Each scene shows the same named points in several views. A view is turned or mirrored, shifted and resized as a whole, has a little noise and may leave points out.

Scene 1
View 1
J802: [  5   1   3  12   3  -2   2  -7   5  -9  19  -1  -9   1  -8 -11  14   0
  -5  15   5  15  12   2   6  -8  -2   2 -13 -12  19  -6 -32   4 -22   3
  -4  12  -8   4  -9  11  -9   8   8 -11   0  18   8 -14  -1 -18  -5  -8
  -3]
J83: [ -5   3  12   6   9 -10   6  -2   1 -14  17  -1  -5  -3  -5  -7   2   5
 -13   8   3  18  18  15   7  -1   6  -1  -5 -10  24  -2 -14  -1 -13   5
 -11   2 -15  -4   0  -4  -6   3   7   0   2  16  14 -17  -2 -12  -4   2
   2]
J439: [ 22  21   3  14   0   9  -5 -38  21  -2  -8   5 -14  -1 -21 -35  28  -1
 -13  17   0  18   2   0   9  13 -17  -3  -7 -10  31 -13 -48   7 -45  -6
   4  12  17   0 -15  48 -20  11  22 -11  -5  15  -3 -24 -25 -27 -15 -23
   4]
J918: [ 10  12   3  10   3   2  -1 -18  12  -9   7   4 -11   1 -10 -22  16  -1
  -9  13   4  16   8   5   7   2  -7   0 -11  -8  27  -9 -37   3 -33   0
  -4   6   1   2  -9  23 -16   8  13  -9  -2  15   3 -20 -11 -21  -8 -14
  -1]
J639: [  5  24   7   5   5   5  -3 -17  14 -13   1   6 -14   2  -1 -22   7  -9
 -12   7   0  20  11  15   5   8  -1  -1  -9  -4  37 -14 -34   0 -35  -6
 -10  -7  -2  -1  -2  20 -16   1  13  -5  -3   8   6 -23 -10 -20  -5 -21
  -2]
J709: [  5  -1   5  12   6  -7   2  -9   3  -9  19  -1  -6  -2 -11 -11  15   3
  -7  12   8  16  14   1   7  -7  -2   2 -11 -12  16  -2 -32   3 -18   5
  -2  17  -7   3 -10  12 -10   9  10  -8   2  19   9 -14  -2 -17  -9  -1
   0]
J814: [ -5   4  -4  12   5   2   3   8  -2 -12  33   1 -14   8   9  -3  -1 -15
  10   7   9  11  16   5  -1 -21   3  12 -29 -10  23 -17 -34   2 -21   1
 -12  -1 -19  13  -9  -7  -9   5   2 -16   2  12  10 -12  17 -16  -1 -17
 -16]
J577: [ -3  -7   3  13   5  -7   5   3  -4  -9  29   0  -5   2  -4  -4   9   1
   0  14   8  13  14   2   4 -15   3   6 -17 -14  15  -4 -29   1 -11   8
  -6  12 -15   5  -8  -2  -5   8   6 -11   2  19  10 -11   6 -16  -6  -1
  -5]
J226: [ 12 -13   8  18   4 -15   5 -15   4  -2  18  -3  -1  -7 -25 -15  26  13
 -10  22   7  13  11  -8  14  -6  -8  -3  -3 -18   5   3 -31   5 -13  10
   6  34  -1  -2 -13  21  -5  15  13  -6   2  25   7 -13 -12 -19 -15  11
   6]
J206: [  4  -6   8  13   6 -12   4 -10   5  -7  18  -1  -4  -5 -16 -12  19  10
 -12  14   4  17  12   2   9  -2  -3  -3  -5 -15  14   1 -25   2 -13   7
  -1  21  -6  -4  -9  12  -6   9  13  -4   3  19   9 -15  -9 -16 -10   5
   5]
J657: [  5   7   7   8   4  -4   3 -14  11  -9   7   1  -7  -2 -13 -19  16   2
 -13  13   3  19  13   9   8   4  -3  -3  -4 -11  24  -6 -29   1 -24   2
  -5  10  -2  -1  -6  16 -12   6  13  -4   0  16   7 -19 -11 -17  -8  -5
   5]
J484: [  6  16 -12  15  -1  16  -3  -1   1  -7  29   5 -24  15  10 -13   7 -28
  17  10   8  10  11   0  -4 -22  -2  18 -38  -7  29 -26 -54   5 -39  -3
 -10  -3 -10  20 -15   5 -16   7   5 -28  -2   9   2 -13  16 -22  -2 -35
 -23]
J710: [ -4 -27  17  14  10 -29  11  -3  -3  -8  23  -7   9 -14 -26  -3  18  26
 -19  18   7  15  17   0  15  -6   1  -9   5 -22  -1  16  -8   1   8  16
   3  36 -16 -10  -6   2   4  14   8   5   7  27  16 -11  -8 -11 -12  29
  14]
J451: [ -8  16   7   3   7   4  -1   2   4 -18  18   4 -14   5   9  -9  -6 -13
  -5   4   1  19  18  19   0  -5   7   5 -18  -4  33 -13 -24  -1 -25  -3
 -18 -15 -19   6   4  -3 -12  -1   4  -6  -1   6   9 -18   7 -14   2 -19
 -11]
J318: [ -4  26   3   2   6   9   0  -6   9 -16  12   7 -17   6   8 -15  -5 -14
  -6   3  -1  20  14  21   0   1   5   4 -17  -1  41 -16 -29  -2 -33  -6
 -19 -19 -12   5   1   5 -16  -3   9  -6  -3   2   8 -23   2 -18   0 -27
 -12]
View 2
J639: [ -9  -6  -1   1   0  -7 -21 -12  24  12  -7  -9  10   3 -15 -18  -1   6
   0  -8 -10 -14  19  -3  18 -16  15   5  -4  -9  10  -2  12  -4 -14 -12
   7  -6  -2 -16   9  -1 -13   9  -6 -19   2  16  11 -13   2  -1  25   0
   9]
J710: [  1  26 -26  11  16  26  27 -22  -1   6  -8  20   4   4   8   6  21  -8
  -2   2 -29 -33 -21 -11 -16  25  15  -3   2   7  -5  -3 -10  -5  -9  17
 -13  14  -8  -7   0  49  21 -10  19 -16 -28  -2   0  31 -23 -10   2  19
   9]
J577: [ -5   2   4  12   3  21  15 -14  25   3  -3   2  -3  -3   0  -6   3  -4
  -8   9  -7 -28   3  -7   3   5  -3  10  -9  -6   2  -1 -12   8 -14   4
   4   2  -8   8   0  11   5  18  17 -15 -10  -3   8   5  -1  -7   9  14
  10]
J439: [-21   3  -7   4  13 -29 -41 -19  19  18 -19  -7  25   8 -20 -16   7  12
  -8 -11 -20   3  20 -16  26 -17  25   6  -1 -16  10 -12  35 -17  -2   4
   2  13  -5 -19  23  18 -22  12  11 -13  -8  18  -8 -11 -21  -7  12  -2
   7]
J709: [ -9  -1   1   8   4   8  -1 -16  23   5  -6   0   5  -1  -6 -11   3   1
  -6   0 -10 -21   8  -9   9  -3   7  10  -6 -10   4  -4   1   1 -14   1
   3   4  -6   0   7  12  -3  15  11 -17  -7   3   5   1  -5  -6  11  11
   8]
J802: [-11   1   0  10   4   9   0 -14  24   6  -4  -2   4  -1  -5  -9   2  -1
  -8   4 -11 -19   8  -9  11  -3   5   9  -6 -11   5  -2   0   3 -12   3
   4   3  -5   2   6  12  -2  16  15 -15  -9   2   3   0  -5  -7   9  10
   8]
J318: [ -7 -17   7   4 -10   5 -12  -8  31   8  -1 -10   2   0 -15 -18  -7   4
  -1  -5   0 -22  21   2  18 -17   5   6 -10  -9  10   3   1   5 -20 -16
  11 -14   1  -9   3 -17 -11  13 -11 -19   9  13  20 -16  14   0  29   1
   8]
J814: [ -6 -11  18  12  -5  22   7  -8  39  -2   1  -7  -9  -4  -4 -12  -6  -3
 -10  10   2 -26  14  -4  11  -5  -9  13 -14 -13   6   3 -12  14 -20  -2
  14  -4  -6  16  -1  -6   0  30  15 -15  -1  -4  13  -7  11  -5  12  10
  11]
J226: [-10  15 -11  10  17   7   3 -21  12   8 -11   9   9   2   0  -3  13  -1
 -10   2 -23 -18  -4 -15   2   9  13   6   0  -5   1  -8   5  -7  -5  15
  -6  17 -10  -1  10  35   5   9  27 -14 -22   2  -6  15 -21 -10   0  13
   9]
J918: [-13   0  -1   7   6  -5 -16 -15  23   9 -10  -5  10   3 -13 -16   3   5
  -5  -5 -13 -12  15  -9  17 -10  13   9  -4 -11   5  -5  12  -6  -9   1
   4   4  -4  -9  11  12 -11  12   9 -16  -5  11   2  -5  -7  -5  15   4
   8]
J83: [ -2   2  -8   4  -1  20  12 -10  18   6   0   4   0   3  -4 -10   5  -3
   3  -3 -10 -29   1  -3  -1   2   9   2  -8   1   4   4  -8   2 -17  -6
   0  -6  -2  -8  -2  10   5   1  -3 -20  -4   6  18   3   3  -3  21  10
   8]
J206: [ -7   7  -5   8   9  11   6 -17  19   5  -6   4   6   0  -2  -7   8   0
  -5   2 -15 -23   1  -9   2   2   8   5  -5  -6   1  -3  -1   0 -13   5
   0   4  -5  -1   4  17   3   8  14 -15 -12   4   6   7  -9  -6   9  11
   9]
J484: [-17 -18  29  13  -3   5 -12 -10  47  -1  -5 -16  -4  -6  -9 -20 -11   3
 -14  10   5 -13  29 -10  26 -18 -13  22 -16 -27   8  -3   0  14 -15  -2
  20   1  -8  20  10 -18 -16  47  22 -12   5  -4   6 -20  10  -6  12   7
  10]
View 3
J639: [ 42 -27   9 -13  31 -21   2 -14 -17 -11  -1 -20   8   7  -9  19  18 -42
 -14   7  17  45 -16   2  29 -33 -20   5   6 -29   8  24  40  12   4  -6
  13 -29 -13  10  19  -4  10  19 -14 -12 -12  -8 -27 -45  31 -29 -10   8
  18]
J657: [ 15 -13   7 -16  21 -16  11 -20 -13   1  -2 -15  -2   5 -13  19  17 -33
   6  -5   8  18 -29  -3  17 -32  -8   5 -10 -27   7  28  35   5  11  -1
  -4 -36 -15   0  12  -7  12   2 -17  -1  -3 -11 -10 -44  26  -9   9  11
   5]
J709: [ -5  -1   9 -22  15  -7  17 -15 -15   8  -6  -8 -14   7 -16  19  13 -27
  16 -10   6   0 -42  -8   6 -24   5   0 -20 -33   5  30  31  -1   5   5
 -13 -37 -10  -4   9 -12  13  -3 -22   0   7 -17  -8 -42  21   8  22   4
   1]
J577: [ -9   2   0 -26  22 -13  29 -20  -7  12  -4  -8 -24   7 -21  25   5 -23
  18 -14   1  -2 -51  -2  -2 -14   5   5 -25 -29   7  32  21  -3   8  -7
 -34 -36 -17  -8   7 -15  21   7 -28  12  13 -22  11 -37   8  18  14  21
  -8]
J918: [ 17 -16  17 -11  25 -16   3 -15 -28  -3  -3 -12 -11  10 -12  14  20 -38
  -2   0  16  24 -27  -4  24 -33  -4   0  -6 -35   6  26  35   9  -6  11
   5 -28  -1  12  15 -14   8   8 -15 -16  -3 -10 -24 -41  34 -16   2 -10
  16]
J710: [-43  19   8 -14 -22   7  20 -16 -12  15  -5   2   1 -10 -14  15  24 -21
  52 -25 -19 -47 -37 -12   2 -41  22  -2 -38 -29  -6  26  39  -6  22  35
 -22 -44 -27 -28 -19 -10  -4 -64 -10   4  -4   6  16 -58  34  48  95  -4
 -37]
J802: [  3  -4  11 -24  21 -13  18 -16 -18   5  -5 -12 -19  10 -17  22  12 -31
  12 -10   8   9 -44  -7   7 -23   0   1 -17 -34   7  31  27   2   1   2
 -16 -33  -6   6  14 -14  16   6 -24   0   6 -19 -11 -37  22   0   8   7
   5]
J318: [ 48 -26  -4 -23  46 -29  12 -21  -2  -8   0 -24   2   9 -11  25   8 -37
 -20   4  17  56 -22   8  22 -20 -29  16   5 -22  17  28  30   9  16 -33
  -1 -35 -26   9  21  -1  23  39 -22   4  -5 -20  -9 -36   6 -28 -34  38
   8]
J226: [-26   8  19 -13  -5   0  17 -14 -28  11  -8  -4 -22   6 -17   9  20 -29
  31 -16  -5 -23 -40 -16   7 -34  22  -8 -24 -35   2  24  35   1  -7  35
 -11 -33   1  -4   1 -19  -1 -30 -16 -10   3  -4 -13 -47  36  18  50 -21
  -3]
J439: [ 28 -25  32  -3  15 -15 -10  -8 -50  -5  -5 -15 -13  10  -9   2  27 -50
  -8   6  20  35 -17 -16  40 -44   1 -13   8 -39   6  18  46  19 -27  36
  33 -17  28  27  24 -14  -9  -2 -11 -42 -14   1 -58 -42  57 -39  -1 -45
  41]
J206: [-10  -1  13 -15   7  -9  16 -16 -16  10  -4  -7 -10   4 -14  15  19 -28
  21 -11  -4  -9 -38 -11  11 -33   5  -1 -18 -31   3  27  35   2   6  17
 -12 -34 -14  -4   2 -12   5 -20 -17  -3  -2  -7  -6 -46  29  12  35  -4
  -7]
J451: [ 32 -18  -8 -25  47 -24  19 -21   4  -3  -1 -21   1   7 -14  34   4 -29
  -9   2  16  40 -34   6  11 -14 -24  23  -3 -19  14  29  27   4  19 -37
 -15 -39 -33   0  19   0  28  34 -28  11   1 -26   2 -40   0 -15 -19  47
   0]
J484: [ 25 -16  14 -36  61 -29  24 -15 -24   7  -8 -20 -55  28 -28  27  -2 -35
 -16  -3  28  38 -66  -4  -6   2  -5   3  -4 -35  14  31  11   8 -19 -27
 -29 -26  13  22  37 -22  32  67 -37   5  27 -46 -14 -16   0 -23 -56  23
  36]
J814: [  9  -3  -1 -36  47 -21  31 -22  -3  11  -3 -15 -32  17 -24  30  -2 -22
  -1  -7  16  20 -56  -1  -8  -3  -6  12 -14 -30  14  34  14   0   5 -31
 -38 -36 -16   4  20 -19  36  44 -37  19  24 -37   7 -27  -7   3 -22  42
   5]
View 4
J577: [ 14  -2   3 -22 -34 -14  -3 -11 -30  -5 -13   8  10   5   4  -2 -10   8
  -1 -11  15  20 -14 -16  13   3  19   6 -13  13  -1 -14  17  20   7  -4
  -1  14   4  -8  -4  10  -3   7  -1  11   2  12  -4   2 -37  -2   5  12
  -3]
J318: [-11  17   6   2 -23 -19  -2  23 -51  27 -16  12  -9  -3  -4  24 -13  17
   2 -14   0  35  31 -14  19  -7  28  11 -14  24   0 -11  28   4   6 -18
 -11  13  22  12   5  30  -6  -6   0  14   5  13  17  -2 -27 -13  18   5
 -16]
J451: [ -2  12   2  -6 -28 -19  -4  19 -48  16 -15  10  -4  -6   1  23 -15  15
   0 -18   2  34  25 -15  18  -8  34  14 -18  17  -1 -11  24  18   7 -12
 -10  14  14   6   1  23  -4  -3   1  13   3  10  16  -5 -34 -10  12  14
 -15]
J484: [ 13  18  13   8 -43 -21  -6  -8 -38  42 -14  26 -15  -3 -14  12 -34  13
  -4  -2  12  24  17 -36   9  -4  15   4 -17  29  10  -8  30  27  12 -28
 -13 -14   5  15   4  12  13 -19  -4  20   9  33 -15  14 -45 -21  18   7
 -24]
J657: [ -5   7  11 -16 -10  -9   7   0 -32   7 -13   9   5  12   5   3   3   8
  11  -6  11  23  -2 -13  21   7   3  -1  -4  17  -2 -15  22 -10   6 -14
  -1  20  21   0   6  27 -11   7  -1   8   5   9   4   4 -21  -4  11 -12
  -5]
J206: [  5  -3  11 -27 -16  -8   6 -11 -28  -9 -14   5  13  13  11  -8   5   6
   8  -8  16  21 -19 -12  17  13   7  -2  -2  13  -5 -17  16  -3   5  -6
   5  22  15  -8   0  20 -11  11   1   8   3   8  -3   4 -25   0   4  -5
   1]
J709: [  5   2   8 -22 -22 -11   1 -13 -30  -2 -13   8   9   9   7  -3  -2   9
   7  -7  15  22 -12 -17  16   9   9   1  -6  15  -3 -15  18   4   6  -8
   2  18  13  -6  -1  19  -7   8  -2  10   3  11  -3   5 -31  -4   8  -2
  -5]
J918: [ -6  10  15  -8 -12 -11   7  -4 -32  18 -16  11   0  15   1   0  -1  10
  11  -1  11  23  -1 -20  18  11   0  -1  -5  22   2 -16  25 -10   8 -21
  -2  12  22   8   7  27  -6   1  -5   9   8  13  -3   9 -22  -7  14 -15
 -10]
J802: [  4   5  12 -18 -25 -13   3  -9 -31   7 -14  11   4   7   3   1  -7   9
   4  -7  12  23  -6 -19  15   9  10   0  -8  17   1 -12  20   7   5 -13
  -3  12  12  -2   0  18  -5   3  -2  11   6  14  -6   6 -31  -4  10  -1
  -8]
J83: [ -1   1  -1 -21 -19 -15   2   8 -42  -9 -14   3   9   2  11   8   0  10
   3 -18   7  30   0  -5  21   1  27   9 -12  11 -10 -15  19  11   3   0
  -1  26  16  -7  -4  22 -14  10   2   5  -1   3  15  -6 -25   0   6   8
   0]
J226: [  9  -5  12 -33 -13  -4   7 -29 -19 -13 -14   6  17  20  11 -20   9   3
  12  -4  22  14 -36 -15  18  19  -8  -6  -1  13  -4 -16  17  -5   7  -7
   8  20  14 -13  -2  17  -8  14  -1   4   6   7 -11  11 -28   3   3 -15
   5]
J814: [ 16   9   3 -11 -45 -20  -9  -3 -39  14 -13  17  -4  -5  -6  11 -27  11
  -7 -14  12  27   7 -25  11  -7  30  12 -20  18   0 -11  23  36   9  -9
 -11   3   3   1  -2  11   3  -4   0  17   2  19  -4   3 -45 -10   9  20
 -13]
J710: [ 10 -19   2 -52 -14  -4  10 -26 -18 -46 -10  -7  33  19  25 -22  19   1
  10 -12  26  16 -50   1  20  19   8   0  -1  -1 -14 -19   7   2   2  11
  12  39  10 -29 -10  12 -21  30   2   0  -3  -3  -2  -3 -24  16  -8  -2
  17]
View 5
J814: [ 33  27   7  15  32  -5 -15 -13  42 -26 -11 -10  19 -16 -22  18 -14   8
 -60  23 -62 -23  -5   8 -41 -44  11 -25  56   1   5  21 -14 -21   9  21
  -9   2  -4 -43  -6  43  31   8   7 -17   0  44 -43  18  33   0  -9  -9
 -11]
J802: [ 19  17  14  -2  17 -15   1 -10  20 -27  -9 -24   4 -26 -13  45   2  11
 -34  -1 -31 -15  26  -4 -29 -20   6  -4  25  -7 -10  17  -7  -7  10  16
  -6  -4 -10 -30   1  22  28   0  11 -18  -6  30 -44   6  27   3  -6 -20
 -12]
J709: [ 10  20  20  -8  16 -21  10  -8  21 -26  -2 -28   2 -23 -14  47   4   4
 -26 -10 -35  -5  29  -3 -28 -18   6  -1  26  -4 -12  20  -7  -8   7   7
  -2  -3 -14 -25   7  13  29  -6  13 -18  -5  31 -39   7  26   3  -4 -24
 -13]
J918: [ 15   3   8  -4  -2 -14   5   1   6 -21 -18 -18 -11 -46  -5  68   9  34
 -26  -4   9 -18  42 -14 -28  -6   9   6   0 -20 -27   3  -2  22   7  12
  -9 -11 -15 -29 -10  31  28   2  -2 -15 -18   9 -48   4  39   2  -1 -22
  -1]
J657: [ 13  14  10  -4   5 -18  10   4   6 -23  -6 -26  -9 -37 -12  56   6  22
 -23  -4 -12 -10  36  -8 -31 -10   9   3  13 -12 -23  10  -6   8   7   1
  -3  -4 -17 -18  -1  24  28  -4   1 -18 -19  16 -46   4  34  -4  -3 -24
  -7]
J83: [ 13  23   4  -3  13  -7  17   9  13 -21  23 -31 -14 -29 -26  23  -3  13
 -15  -8 -39   1  22  13 -33 -20   9  -2  37  -2  -4  18 -16 -11  -6 -21
  16   0 -30   9   5  10  18 -10   0 -15 -25  26 -41   7  42 -23  -2 -36
 -14]
J484: [ 41  15   6  19  29  -2 -31 -19  43 -27 -45   8  31 -27 -14  43 -14  26
 -81  37 -40 -48   0  -6 -42 -42  13 -27  46 -12  -8  16  -5  -2  22  50
 -30  -5  12 -79 -20  62  39  22   1 -16   6  42 -52  20  26  19 -10   4
  -1]
J577: [ 17  26  19  -4  30 -15   1 -11  26 -27   1 -27   7 -13 -21  29  -3  -7
 -33   1 -58  -7  14   3 -34 -30   8 -10  42   1  -2  26 -13 -24   3  10
  -2  -2 -13 -22  12  17  30  -1  17 -21  -3  41 -38  10  25  -3  -8 -17
 -18]
J318: [ 35  12 -19  29  10  10  -9   9  23 -16 -14   5  -5 -45 -23  31 -16  50
 -54  25 -24 -31   3   9 -42 -36  22 -18  43 -14 -10   2 -19  12   6   5
  -2  -2 -17 -26 -29  53  19  12 -22 -10 -27  17 -50  19  52 -15  -3 -15
   7]
J451: [ 36  17 -11  25  16   9  -8   8  26 -18  -2  -1   0 -37 -25  19 -18  36
 -53  24 -42 -25  -3  13 -43 -37  17 -20  54 -10  -1  10 -20   0   6   5
   0   1 -17 -20 -22  41  20   3 -15  -9 -25  24 -49  19  50 -19  -2 -14
   2]
J226: [ -4  19  37 -31  14 -36  23 -12  10 -30   4 -50  -5 -20  -8  60  19 -10
  -5 -27 -24   6  51 -18 -16  -2  -5  12   3  -3 -19  21   4 -16   5   4
  -6  -7 -13 -16  26  -3  34 -10  26 -25  -1  32 -36  -5  13   8  -6 -28
 -25]
J206: [  6  18  24 -14  14 -24  18  -5  10 -28   8 -40  -7 -22 -14  49   9   0
 -14 -14 -28   0  39 -10 -26 -11   1   5  16  -3 -15  19   0 -12   1  -1
  -1  -3 -18  -9  12   6  29  -9  16 -22 -11  27 -37   0  24  -1  -5 -29
 -19]
J439: [  9  -8  18 -10 -10 -25   2  -8  -4 -21 -39 -17  -2 -57   8  97  20  45
 -25  -2  42 -28  60 -33 -19   5   7  14 -27 -35 -49  -1   9  42  15  27
 -21 -17  -5 -50 -14  39  33   9  -1 -15  -9   0 -53  -6  30  19  -1 -19
   3]
J639: [ 23   8  -5  14   1  -2  -1   4   9 -18 -19  -5  -8 -53 -14  55  -1  50
 -38  12   1 -27  22  -5 -35 -17  16  -3  18 -22 -23   1 -12  25   8   5
  -9  -5 -17 -27 -24  43  21   6 -15 -11 -26   4 -51   8  44 -10  -1 -21
   6]
J710: [-12  30  38 -38  18 -40  40  -4   4 -31  42 -70 -17  -8 -17  39  19 -33
  19 -43 -45  34  51  -4 -19   1  -9  17  16  10  -2  30  -3 -33  -7 -23
  15  -1 -28  22  46 -33  27 -26  33 -26  -7  36 -29  -7  18  -6  -3 -44
 -40]
View 6
J83: [ 26 -17   3  -7   4  -4   0   6  23   9 -10 -15  -3 -10   2  -7   2  -8
   0   9  -6  -9  17  15  20  -3   7   8  -6  19 -15  -9   8   1  12  22
   0  -9  -8  35   1 -32  -9   2  -7   6  -3 -13  16   6  -6   0  11   4
 -12]
J710: [-14  -3  19 -16  35  17  -1   5  29  23  -8   8  13  -3 -23   8  -2 -27
  -9   8 -27   1  25  12  22 -14   6  -1 -18  34 -29 -35  20  35  25  16
  -1  22   1  17 -15 -19   2  -8 -17  35  22  -9  22 -11 -11  -1 -12 -16
 -12]
J439: [ 50 -23  19  -4 -16 -17   7  24  32  -4  34 -17  13  31   1  -3   9  20
 -15  17  10 -14  17 -12  23  -4  10  -6 -32 -12 -22 -23  -9 -36  12 -12
 -14  25 -13   4 -27 -30  33 -10 -40 -19 -20 -38  -2  12  -8  -3   6 -24
 -17]
J577: [ 18 -13   8  -6   0  -2  -9   5  17   6  -3 -10  -8  -1   4   1  -9  -9
   0   1 -13  -4  18   5  26   0  -4   0 -11  -2 -19  -4   7   5   2  12
   6  -6  -8  23   6 -19   2   5  -9   6  11  -8  11   4   8  -1  19  -7
 -10]
J657: [ 34 -19  13  -5  -2  -9   3  12  26   7   7 -15   7   8   0  -6   7   2
  -7  14  -1  -9  15   4  21  -4   7   4 -18   8 -18 -17   2 -12  14   7
  -6   7  -9  21 -13 -32   7  -4 -22  -2  -9 -23  10   8  -8  -1   5  -8
 -14]
J802: [ 28 -16   9  -6  -4  -5  -4  11  21   4   6 -14  -2   6   2  -2  -5   2
  -5  11  -7  -7  18   3  23   0   1  -1 -14  -4 -19  -9   0  -7   4   7
   2   0  -8  20  -3 -22  10   1 -18  -3   0 -17  10   8   2  -3  14  -9
 -14]
J814: [ 35 -18   1  -3 -16 -13 -11   6  12  -1  -4 -23 -18  -3  16  -6 -14   1
   6  -1  -7  -5  16   1  29   5  -8   0  -4 -19 -15  12   1  -9 -12  11
   9 -21 -10  27  20 -18   2  13  -6  -8   7  -8   7  12  17  -2  35   1
  -8]
J451: [ 47 -23  -6   1 -17 -15  -3   7  18   2  -9 -26 -13  -8  16 -12   2   5
   3   7   5 -13  13   8  24   5   2   8  -5  -1  -8   9  -2 -17   3  19
   2 -22 -12  38  11 -35  -9   8  -4 -10 -15 -13  10  16   3   0  29  11
 -13]
J918: [ 41 -21  13  -3  -9 -12   3  17  26   0  18 -17   5  16   5  -4   4  10
 -10  13   5 -10  16   0  23  -2   9   0 -21  -2 -17 -16  -4 -18   8   2
  -6  10 -12  18 -12 -29  17  -3 -25 -11 -14 -27   5  10  -4  -3   9 -11
 -14]
J318: [ 57 -28  -6   3 -21 -22  -2  12  21  -1  -1 -30  -8  -2  20 -17   6  13
   0  10  14 -13  10   8  21   4   4  10  -5   0  -5   7  -7 -31   5  16
  -3 -19 -15  34   4 -41  -5   8 -11 -18 -23 -19   9  17  -1   2  27   9
 -14]
J206: [ 16 -13  15 -10   9   1  -2  11  25  11   3  -8   6   4  -5  -1   0  -7
  -6  10 -12  -5  19   4  23  -5   5   0 -17  10 -23 -22   8   7  14   8
  -2  11  -6  19 -12 -27   7  -4 -21   9   5 -15  13   1  -5  -1   2 -13
 -13]
J639: [ 53 -25   7   0 -15 -16   5  16  27   1  10 -26   2   6  10 -13  11  14
  -8  17  13 -13  10   6  20   2  10   7 -18   4 -12  -8  -7 -31  13   8
 -10   0 -13  26 -10 -40   5  -1 -20 -16 -24 -29   6  15  -8   0  13   2
 -16]
J226: [  8  -9  19 -13  15   6  -2  10  25  11   5   0   9   6 -10   5  -4 -12
  -6   9 -18  -2  23   1  25  -9   1  -3 -22  10 -27 -25  11  13  11   8
  -1  16  -2  14 -12 -17  11  -5 -21  14  11 -16  15  -4  -4  -2  -1 -18
 -12]

In a view up to two points have been moved. Name them for each view, in the order of its rows, or write none.
view 1 -> J710
view 2 -> J709, J206
view 3 -> J657
view 4 -> none
view 5 -> J918, J83
view 6 -> J439, J226
